A landscape with many peaks, sampled at points; each row gives a point and its height.
A climber steps from a point to whichever of its 4 nearest points has the largest rise for the distance, and stops where none of them is higher. Distance is the straight distance between rows; heights are no part of it.
Q_272: [-37 -54 -26 -37  15   3 -29  -6  26  -1   8 -31   5 -29  -8  23 -48  23
  20 -38   9 -11  35  19]  height 475
Q_951: [ 31 -12  16  27  15 -15  -4 -44 -21  18 -40  10  -3  30 -14 -11  -2 -24
  10  31  15   4  38 -10]  height 239
Q_946: [ -8  71   2 -13 -29  14  24  11  11 -14  28  11 -17   5   7  19  13 -25
 -15  18   5   0 -44   6]  height 292
Q_443: [ 32 -54  35  11 -16  -1  34  10 -25 -21   7  -7  34  37 -10 -21   0  -6
  20   1  21  15  10   4]  height 371
Q_553: [-26 -75 -17 -31  -2  -7  10  -5  -7  18 -19 -25   6 -10  -9   6 -39   8
  17 -17  23   8  36   8]  height 395
Q_140: [-34  49 -18   4 -49  17 -19  34 -33 -18   8  -8   8  25  35 -10  25  -8
 -15  15 -27  -1 -61  13]  height 391
Q_761: [ 17  68  -9 -16  15  -4  45 -17  31   6  16  42 -18   0 -24  18 -22   0
 -31  -2  10  15 -13  -5]  height 137
Q_284: [-23 -70 -15 -19  -1 -16  14 -15 -14  19 -35 -14  -3  -2 -20  -6 -22   3
  10  -1  21   7  32  -1]  height 380
Q_59: [ 28 -61  26 -16  -7   5  40  17 -16 -21  16 -14  36  22  -2  -6 -10  -7
  17 -13  32  16   6   9]  height 837
Q_145: [-12 -26 -10   0  -4 -32  22 -13 -16  14 -27  31 -28  -5 -65 -28  -7  32
 -33 -14  15  -7 -10 -21]  height 317
Q_515: [ -3 -25   4 -20 -12 -10  22  22 -24   8 -26   4 -40 -50 -38 -28 -42  71
 -30 -50  -5   9   0  -5]  height 301
Q_550: [ 15 -46  31  33  -2  -1  26  18  -7 -35  19 -16  33  38 -15 -47  30 -11
  21  16 -39  10   0  -6]  height 177
Q_699: [-11  65  -9 -13 -43  14  31  19  -7 -12  10   0  -9  13  39  22 -24 -11
 -11  30  -9  38 -31  22]  height 276
Q_869: [ -8 -29 -13  10   9 -26   4 -41  -9  17 -37  19 -20  12 -47 -20  15  -4
 -14  23  14  -8  16 -19]  height 282
Q_329: [  6  -2  -2  -8  10 -26  34  -5 -18  15 -28  35 -27 -21 -53 -27 -34  49
 -44 -34  13   5 -14 -20]  height 313
Q_153: [ 18 -59  18 -46  29   9  19  13  23 -37  58  -1  31 -11  -4   3   5   0
  15 -29  26 -11 -12   7]  height 602
Q_269: [ 13 -67  18 -33  30   7  28  28  31 -37  43 -22  29   0 -11 -16  35 -28
  16  -9  -5   1 -14   6]  height 453
Q_573: [-27 -41  -4 -23 -27 -12   3  24 -17  -2  -4 -12 -39 -40 -37 -16 -30  66
 -22 -55  -1  -4  11   2]  height 280
Q_471: [-30 -71 -18 -13  -9 -22  13 -12 -16  23 -36  -2 -15  -9 -39 -17  -9  21
  -8  -1  17   0  18  -7]  height 344
Q_277: [-14  42 -24  -2 -50   7  33   6  -5  -9  -7   3  -6   9  46  27 -34   2
 -11  54 -13  54  -8  30]  height 254
Q_969: [ -6  50  -6   0  -1  -2   0 -27  20   2  10  22 -30   2 -29   8  42 -31
 -15  31   7 -27 -18 -13]  height 255
Q_20: [-14 -55 -15 -43  26   9 -16  -5  24  -4  15 -22  16 -23   2  24 -55  14
  26 -41  24  -7  31  21]  height 498
Q_220: [-45 -69 -26 -36  -7  -4 -14   2  12  10   0 -28 -11 -32 -21   6 -28  28
   8 -36   5 -10  35  10]  height 420
Q_778: [ 45  20  64  59   6   1 -24  -6 -17  -8  20  17  -2  27  24 -31  34  10
  10  11 -14 -15  29 -14]  height 405
Q_566: [  0  33  -8  -2   8 -20  17 -31  10   5   2  42 -30   5 -52  -4  23 -10
 -29  14  18 -17 -16 -22]  height 251
Q_957: [-51 -56 -28 -29 -18   1 -25  12  14  -2  15 -30 -23 -42 -34   2 -31  42
   1 -46  -5 -16  26  11]  height 360
Q_241: [ 32  47  25  30  23  13 -34 -29   5  24 -23  -1 -12  -3  28  11  29 -32
   9  30  -2 -17  19 -13]  height 627
Q_548: [-13  45 -44  -8 -26   2  43  -1  42  10   7  16  -3 -11  21  51 -30   9
 -12  42  -9  50  16  10]  height 238
Q_582: [ -3  66 -16 -20 -19   7  48   3  30  -5  18  15 -11   0  21  36 -32 -10
 -13  27  -1  40 -10  14]  height 250
Q_232: [-36 -30 -15 -22 -24   0 -43  21  13 -25  27 -27 -33 -40 -42   0 -32  57
  -2 -59 -13 -15  22  14]  height 201
Q_795: [ 27 -55  18   5  -3  -9  26 -13 -28   3 -30  -8  23  30  -8 -10 -21 -10
  20   5  29  21  31   1]  height 257
Q_760: [ 16 -43   8 -47  33  11  -6  -1  22 -17  38  -3  29 -13   8  21 -48  17
  21 -46  39 -11   8  17]  height 527
Q_927: [  0   5  -5   4  10 -30  24 -27  -4   9 -19  41 -33   1 -65 -21   9  11
 -36  -3  18 -11 -11 -22]  height 304
Q_932: [-35 -60 -19 -23 -22 -22  13   5 -14  11 -17  -4 -28 -28 -49 -19 -14  48
 -15 -34   8  -6   7  -6]  height 320
Q_187: [ 36  -8  56  61  -7  -7  -3   2 -21 -24  21  12  14  47   3 -44  29   9
  16  17 -25  -2  23 -15]  height 232
Q_123: [ 47 -22  44  35  -2  -6  15 -17 -35  -8 -14   8  19  46  -2 -26  -1  -9
  18  16  15  13  29  -5]  height 174
Q_596: [-29  47 -16   4 -13  23 -28  16   1   4   1 -19  -2  -7  27  14  49 -33
   2  32 -23 -21 -48  -3]  height 407
Q_371: [ 21 -66  23 -22   1   4  42  22  -1 -28  35  -9  38  16  -1  -7   4  -6
  18 -16  26   7  -1   7]  height 825
Q_114: [ 13 -67  21 -29  13   8  39  25  16 -38  43 -15  36   7  -8 -13  23 -14
  17 -13   7   2 -12   2]  height 601
Q_570: [ 17 -47  14 -51  32  14   3   5  21 -30  51   2  29  -9   2  10 -28  11
  16 -41  42 -13  -5  14]  height 549
Q_219: [-37  41 -27   9 -22  21 -39  30 -12  -2  -5 -17  16   5  42   5  40 -21
  -2  20 -33 -12 -54   0]  height 455
Q_6: [ -8  46  -7   5   4   8 -15 -23  22   6  -1  11 -27  -3 -10  10  48 -34
  -7  38   0 -27 -11 -15]  height 300
Q_544: [ 50   1  56  53   1  -3  -6 -18 -28  -9   0  16   6  44   5 -27  12   0
  14  14   0  -2  34 -12]  height 616
Q_316: [ -3  64 -12 -18 -29   8  43   9  14  -8  18   8 -14   3  26  35 -27 -11
 -14  32  -1  36 -22  18]  height 258
Q_851: [-11  62  -4  -5 -17  11   9  -2  19  -7  22  12 -24   0  -9  16  40 -31
 -17  26   1 -16 -40  -2]  height 293
Q_251: [-21  60  -7  -5 -36  21  -1  22   0 -14  23  -4 -10   6  15  15  33 -28
 -10  27  -8 -12 -56   4]  height 349
Q_645: [ -2   1  -9  12  14 -19  -1 -45   1  16 -27  22 -26  13 -44 -10  28 -17
 -12  34   9 -13  12 -21]  height 272
Q_955: [-39 -27 -32 -18   3   5 -67   6  40 -28  21 -31 -12 -38 -45  14 -41  43
  12 -41 -16 -28  20  21]  height 367
Q_912: [ 12 -26   0  17  16 -16   1 -43 -13  19 -46  10 -12  25 -27 -15   5 -22
   4  34  13  -2  33 -16]  height 265
Q_189: [  1 -36  -5 -45  40  10 -30 -12  33 -13  26 -12  19 -26   2  28 -67  23
  24 -46  29 -15  15  20]  height 500
Q_840: [  7 -58  25   1  14   4  37  32  10 -35  27 -29  39  21 -13 -32  32 -31
  22   3 -30  10 -14   1]  height 327
Q_707: [ 14  45 -37  -8  29  -1  39 -17  54  21  -1  44   1 -15 -15  34 -40  19
 -32   5  -9  31  15 -11]  height 200
Q_278: [-20 -21  -1 -26 -29  -2 -21  29  -4 -19  17 -24 -42 -51 -35  -9 -40  68
 -10 -68 -15  -5  20  13]  height 149
Q_843: [ 27  51  29  37  17  11 -39  33 -13  30  -7  -6  27 -31  83   8  30   3
  16 -11  -5 -12 -27  -2]  height 233
Q_773: [ 25 -55  36  22 -14   0  35  18 -18 -33  18  -7  38  37 -12 -33  16  -4
  20   9  -3  14   4  -2]  height 642
Q_518: [-49 -68 -26 -30 -18 -13  -4   6   1  13  -7 -24 -21 -31 -33  -7 -20  38
   1 -34   5  -7  24   2]  height 368
Q_246: [-28  -9 -25  -8 -10   0 -67  16  30 -44  27 -28 -20 -39 -53   7 -40  51
   5 -49 -24 -25  13  18]  height 305
Q_185: [  7 -58  22 -29  50   0  23  23  37 -31  26 -36  23 -11 -12 -19  40 -50
  16 -10 -22  -1 -13   2]  height 287
Q_368: [ 41 -25  47  45  -8  -7  17   1 -26 -22  10   4  25  47  -7 -36  15  -1
  17  11  -5   9  16  -7]  height 13
Q_135: [  3  57  -2  -7   3  -7  26 -26  18  -1  17  39 -31   5 -38   7  18 -13
 -26   8  16 -16 -22 -15]  height 155
Q_195: [  2  75  -1 -16 -14   7  34   2  18  -8  30  18 -23   5  -3  24   1 -20
 -18  14   6   7 -34   3]  height 242
Q_475: [ 48  -4  36  40  10  -7   0 -35 -29   1 -26   9   6  40   1 -17  -1 -16
  12  22  13   6  35  -7]  height 324
Q_651: [  4  63 -20 -19   0   6  47  -9  43   9  19  26  -8  -5   2  41 -34  -1
 -24  19   1  35  -2   6]  height 235
Q_941: [  1 -52  -4   7  10 -23   8 -38 -22  19 -46   0  -3  21 -28 -16  -5 -11
   6  22  18   8  33 -12]  height 253
Q_242: [  8  71  -2 -18  -7   5  42  -3  26  -5  24  26 -18   2   0  29 -17 -15
 -18  10   7  23 -20   6]  height 213
Q_972: [ 13  43   5  31  20   8 -43  33 -15  30 -24 -14  38 -21  85  15  22 -12
  15 -13 -16  -6 -34   5]  height 256
Q_313: [ 40  34  67  58  10   3 -31   3  -9   4  24  17  -5   5  44 -20  39  15
   8   5 -17 -18  20 -15]  height 362
Q_557: [-13  62  -7  -5 -52  15  13  25 -34 -24   6  -2  -4  26  46   3 -18  -6
 -20  24 -13  34 -45  29]  height 311
Q_511: [  1  50   3  12  14  20 -36  -9  14  20 -17 -15 -10 -15  34  18  44 -41
  10  39  -9 -25  -9  -9]  height 531
Q_217: [ 26  53  23  27  22  18 -39  -3  -1  24 -18 -13  -4 -15  54  17  33 -28
  18  21  -8 -24   0  -8]  height 532
Q_697: [ 40  26  33  32  22   4 -22 -38  -9  16 -27   5  -9  19  13   0  18 -26
  12  31   4 -10  33 -12]  height 568
Q_229: [-47  30 -37  16 -29  16 -45  33 -31  -5  -9 -15  25  20  45  -8  33 -11
 -13   4 -45  -2 -50   5]  height 404
Q_282: [-24 -45 -10 -12 -13 -25  22   0 -24  15 -25  12 -31 -23 -57 -29 -12  44
 -26 -28  13  -5  -6 -15]  height 323
Q_466: [-25  27 -46  -4 -52   1  35   4  23   3  -2  12  -4  -7  34  45 -21  16
  -9  57 -11  49  14  19]  height 241
Q_459: [ 54  30  54  46  13   6 -21 -26 -17  10  -8  10  -4  23  19 -10  17 -11
  15  19   2  -9  33 -14]  height 506
Q_481: [ 11 -61   6 -39  11   7  18   4   2  -4  16 -19  26  -4   9  15 -38   4
  26 -32  41   6  23  15]  height 505
Q_688: [-47  20 -52  21 -20   3 -55  34 -40   4 -14  -5  32  26  54 -18  33  -7
 -17 -10 -54   2 -36   4]  height 348
Q_491: [ 23 -43  12  14   2 -13  14 -29 -26  12 -40  -3   5  30 -13 -11 -14 -17
  17  16  23  18  35  -3]  height 191
Q_859: [-14  16 -53  34  18 -10 -53  27 -41  31 -24  10  57  18  79  -3  10 -12
   3 -50 -46  22  -5  16]  height 103
Q_788: [  5  24  -4  16  20  -6 -15 -45  10  13 -20  11 -25  12 -17  -2  39 -32
  -4  42   4 -24  14 -19]  height 264
Q_575: [-11  48  -8  13   9  23 -38   5   9  21 -16 -19   0 -15  41  19  48 -38
  14  33 -18 -23 -26  -5]  height 470
Q_746: [-40 -73 -23 -23 -13 -16   6  -2  -8  17 -21 -13 -19 -21 -35  -9 -15  24
  -3 -17  14  -2  24  -2]  height 328
Q_484: [-17  41 -15  19   6  18 -48  25  -7  26 -25 -24  23 -12  67  11  31 -28
  14  12 -28 -12 -39  -2]  height 647
Q_203: [-30  23 -44  24   2   8 -52  33 -23  19 -28 -20  40   8  67   2  29 -18
   5  -7 -47   1 -37   5]  height 428
Q_696: [ 14  46  -6  -6  15 -19  35 -30  15   4   5  49 -27   1 -48  -2  -9   5
 -36  -7  15  -2 -20 -17]  height 189
Q_662: [ 40  50  58  49  16  13 -36  17 -11  21  10   8   3 -16  67  -5  38   7
  13  -4  -6 -19  -1 -12]  height 335
Q_695: [ -2 -73  -4 -25   3 -10  19  -7 -15  11 -20 -22  14   9  -5   4 -37  -2
  18 -11  31  18  34   7]  height 441
Q_752: [-26 -31 -31 -21  29   6 -65  -8  44 -17  15 -28   3 -36 -24  23 -59  33
  22 -36  -3 -27  18  22]  height 435
Q_448: [ 45  40  50  45  16   8 -31 -17 -13  17 -11   2  -8   3  39  -1  24 -17
  16  18   4 -17  24 -10]  height 565
Q_348: [ 25  37 -20  -7  44  -8  39 -20  23  19 -20  49  -9 -19 -38   3 -46  35
 -45 -14  -3  24  -2 -17]  height 115
Q_835: [ -4  30 -30  30  17   2 -52  33 -27  31 -29 -10  56  -5  85   5  13 -13
   5 -27 -31   6 -36   9]  height 247
Q_259: [-17  57  -9  -1 -16  15 -16   5  16   0  11  -5 -16  -3   7  13  48 -33
  -5  31 -10 -24 -38  -8]  height 358

Two climbers start at each pair of points below. Name the first point that both come to, or write none.
Q_195, Q_548 -> Q_484
Q_348, Q_932 -> Q_570
Q_699, Q_6 -> Q_484
Q_573, Q_278 -> Q_272

Call two points neighbours if one is among the 4 nearest of the other. Go from one point of each pair to the other, from neighbour to neighbour, staying as high as possible. Name the lowest point that can't be avoided.
Q_59, Q_241 -> Q_788
Q_241, Q_544 -> Q_459
Q_484, Q_241 -> Q_575

For each start below, name the point where the climber stops.
Q_232 -> Q_59
Q_707 -> Q_484
Q_761 -> Q_484
Q_969 -> Q_484
Q_851 -> Q_484
Q_515 -> Q_59
Q_746 -> Q_59
Q_145 -> Q_59
